The views of a scene show one set of named points, each view turned or mirrored, shifted and resized as a whole, with a little noise and some points left out.
In the rows, zero is written as 128.

Scene 1
View 1
nuv: [117 139 125 133  85 149 131  14 217 122  70 120 133  83  61 118  25 107
 117 178 116  58  60 116]
vegok: [144 127 133 178 106  83 141  78 192 120 157 182 120 106  90 133  98 130
 178 100 185 103 141 134]
luze: [155 110 192 141 129 134 176 102 178 143 114 133 157 154 108  51  93 116
 132 154  96 101  48 145]
gorig: [120 141 184 118  99 116 206 122 200 170 140 171 157 148 104  98 113  87
 139 106 112  88  72 143]
labo: [140 128 191 147 123  90 210 148 190 153 167 193 162 150 125  90 149  95
 164  92 131 102  96 151]
nume: [167 131 170 162 138  87 170 127 164 154 179 182 137 168 112  83 139 141
 172  76 174 144 124 149]
Gukef: [154 149 154 128 125 131 152  75 173 166 124 135 134 165  85  78  85 143
 130 114 147 136  81 134]
sazu: [133 146 164 136 115 109 181 102 197 153 141 172 151 136 100 104 115 105
 149 105 140 100  93 140]
medi: [135 170 144 145 134  93 175  95 212 138 151 191 155 118 100 123 144 108
 159  85 174 108 129 137]
giz: [105 152 160 131  91 100 200 105 228 145 140 194 159 103  98 138 118  67
 153 102 130  61 101 135]
totup: [142 145 174 128 129 123 185 101 196 153 125 155 162 146 104  78 116 107
 133 122 122 104  69 141]
ner: [161 127 125 183 126  98 117  55 183 111 138 158 117 108  84 111  83 152
 172 123 190 117 135 130]
vuma: [164  88 173 180  98  85 153 123 142 151 182 171 106 167 104  91  84 153
 182  91 166 133 116 146]
geno: [144 154 188 131 145 102 211 141 197 161 157 186 175 158 122  82 164  97
 151  85 133 115  93 150]
roruv: [135 123 137 147  79 122 131  55 179 148 124 141 108 128  71 117  38 137
 143 125 150 103  93 127]
View 2
luze: [129 162 160 106 115 147 120 144 119 108 145 122 152  98 131 171 142 136
 161 154 165  91 131 141]
vuma: [170 148 142 198 170 137 123 129 105  90 125 136 129 137 172 153 154 149
 131 130 191 109 119 107]
vegok: [172 128 145 169 163  91 131 116 106 123 134 123 131 132 182  84 131 133
 143 110 163 114 110 111]
gorig: [137 127 114 100 133 149 127 128  99 110 171 124 173 113 150 150 126 149
 133 121 171  92 104 139]
totup: [137 146 137 103 119 138 137 135 109 114 156 125 167 113 153 143 143 136
 145 137 166  99 118 145]
geno: [150 126  87 120 119 132 156 132 107 120 151 125 185 124 166 153 168 154
 113 132 172  83 105 150]
roruv: [149 156 190 134 157 133 111 121  98  97 153 134 126 121 165 101 107 115
 172 117 172 133 121 115]
medi: [163 121 112 131 135 100 156 117 101 133 150 124 166 132 184  91 149 137
 126 114 162 104 102 138]
ner: [173 149 172 170 149  83 138 122 113 125 118 125 122 130 182  74 142 116
 159 126 159 123 124 116]
giz: [147 102 106 100 144 113 126 115  98 131 173 113 166 112 155 108 104 149
 133  99 153  90  90 129]
Gukef: [143 170 169 123 126 148 141 133 101  97 151 143 153 128 175 126 148 118
 154 139 181 127 129 139]
nume: [171 143 113 179 143 125 154 131 107 107 127 135 157 143 186 141 181 146
 116 134 185 102 116 131]
labo: [154 118  89 136 136 129 138 132 107 119 148 119 173 121 157 160 155 162
 113 127 170  77 103 136]
View 3
giz: [167 117  96 119 109 106 139 110 140 138 137 130 153 141 138 158 137 113
 137 126 122 106 147 105]
labo: [192 116  93 135 123 121 140 141 136 124 142 131 148 149 162 121 120 115
 152 157 107 130 144 107]
sazu: [154 114  97 138 116 110 136 126 130 130 136 127 136 123 149 135 116 133
 143 133 110 121 136 113]
nuv: [ 95 128 135 131 124  77 129  74 116 137 122 123 112  60 150 165 111 162
 127  68 130  76 115 119]
medi: [145 101  92 131 105 122 141 124 147 138 134 119 141 147 124 136 124 145
 134 135 118 138 160 114]
luze: [162 134 128 145 139  99 138 120 114 117 139 127 121  86 193 112  91 131
 157 135 112 112 116 114]
roruv: [128 109  90 142 126 102 121 124 114 125 116 130 118  90 145 146 109 174
 122  82  98  99 110 118]
totup: [153 124 110 143 121 102 140 121 125 130 141 124 130 106 165 127 105 127
 156 144 113 122 130 115]
vegok: [149  95  88 125 123 129 127 132 140 125 118 126 136 142 127 134 123 180
 106  92 111 122 152 112]
ner: [130  97 103 131 131 128 127 128 136 122 116 120 119 120 136 121 107 202
 105  85 114 127 147 118]
gorig: [170 124  93 139 115 100 139 124 123 131 140 133 142 119 161 144 117 105
 157 146 106 110 123 108]
vuma: [184  98  70 144 140 135 121 170 121 106 118 135 129 133 161 106 103 175
 121 111  82 129 122 113]
Gukef: [126 112  94 158 120 107 134 136 117 127 129 123 112  89 154 122  92 158
 149 130  97 130 118 124]
nume: [172  98  78 146 123 138 134 164 136 118 131 124 132 145 148 101 103 161
 136 147  93 154 145 116]
View 4
vuma: [142  53 103 190 145 119 183  82  93 199 103 141 164 145 156 163  65 143
 187 160 114 110 157  73]
labo: [121 112 111 141 153 103 160 119 115 159  70 141 100 115 180 115  57 144
 175 105  88  97 145 116]
sazu: [123  87 124 150 141 111 142 111 131 145  90 142 119 129 176 140  66 138
 120 130 120 114 144 132]
nume: [139  95  97 183 166 105 178 125  98 174  93 136 137 162 177 141  66 137
 182 155  85  81 150 102]
geno: [121 122 109 146 164  97 158 143 114 146  73 140  94 131 190 109  61 138
 162 121  79  85 140 133]
ner: [171  62 122 203 135 131 141  76 137 150 143 128 181 175 139 180  87 164
  91 145 133 106 179  99]
luze: [156  44 162 130 145  99 163 119 138 164 111 139  84  76 140  98  98 145
 130 161 136 147 140 123]
giz: [ 95 111 121 131 122 124 112  87 142 125  68 150 117 120 188 148  45 143
 103  75 125 120 148 144]
nuv: [144  19 178 143 105 133 101  64 183 118 137 145 137 102 135 164  96 147
   5 152 200 178 150 153]
roruv: [132  26 136 173 120 131 139  66 134 158 121 147 163 136 152 183  76 132
  84 171 169 151 146 119]
gorig: [102  84 131 125 137 107 144 114 126 149  68 151  96  98 183 122  58 126
 133 125 123 130 128 142]
vegok: [144  86 107 192 130 134 137  67 129 151 114 135 177 173 160 185  63 159
 112 113 124 101 174 100]
View 5
medi: [164 134 104 115 159 150 140 144  51  80  75 132  85 142 150  98 133 135
 169  99  98 118 143 163]
Gukef: [143 124 122 137 129 150 120 124 146 106  99 122 123  86 151 147 166 180
 154  94 158 178 164 195]
gorig: [152 108 106 132 135 140 123 123  82 119  95 136 112  70 121 117 156 125
 130 120 130  87 180 216]
geno: [164 118  96 118 134 166 132 126  75  85  98 114  79 103 131 110 161 135
 177  90  98  84 216 205]
luze: [140 105  97 129 101 161 103 100 181 122  90 153 107  62 107 114 161 161
 115 115 145 120 196 203]
giz: [156 115  99 121 157 127 129 137  42 117  72 155 105 100 121  89 125 105
 116 134 113  81 132 185]
nuv: [135 112 121 113 128 112 100 125 169 150  62 195 136  95 117 106  93 160
  47 178 180 203  62 177]
roruv: [130 129 117 160 148 117 121 119 139 126  65 162 151  83 145 131 160 168
 112 115 168 170  86 144]
vegok: [143 143  98 152 168 132 136 126  93  88  45 160 116 130 155  98 157 151
 154  89 115 131  90  99]
ner: [138 145  99 146 155 141 127 121 144  87  44 164 114 135 157 103 153 179
 149  89 129 172  86  92]
vuma: [129 139  92 191 152 145 136 103 129  89  63 138 135  75 155 130 223 167
 181  46 128 103 151 111]
totup: [151 111 105 120 123 153 119 121 124 110  92 137 102  87 123 115 148 147
 133 115 133 122 180 205]
sazu: [150 122 104 132 143 142 126 127  91 105  81 137 107  96 133 113 150 141
 143 107 124 114 156 182]

Which points are out of place in each view (at most two, in the order of its rows)? Write none if all are in place.
view 1: nuv
view 2: ner
view 3: giz
view 4: nume, geno
view 5: medi, Gukef
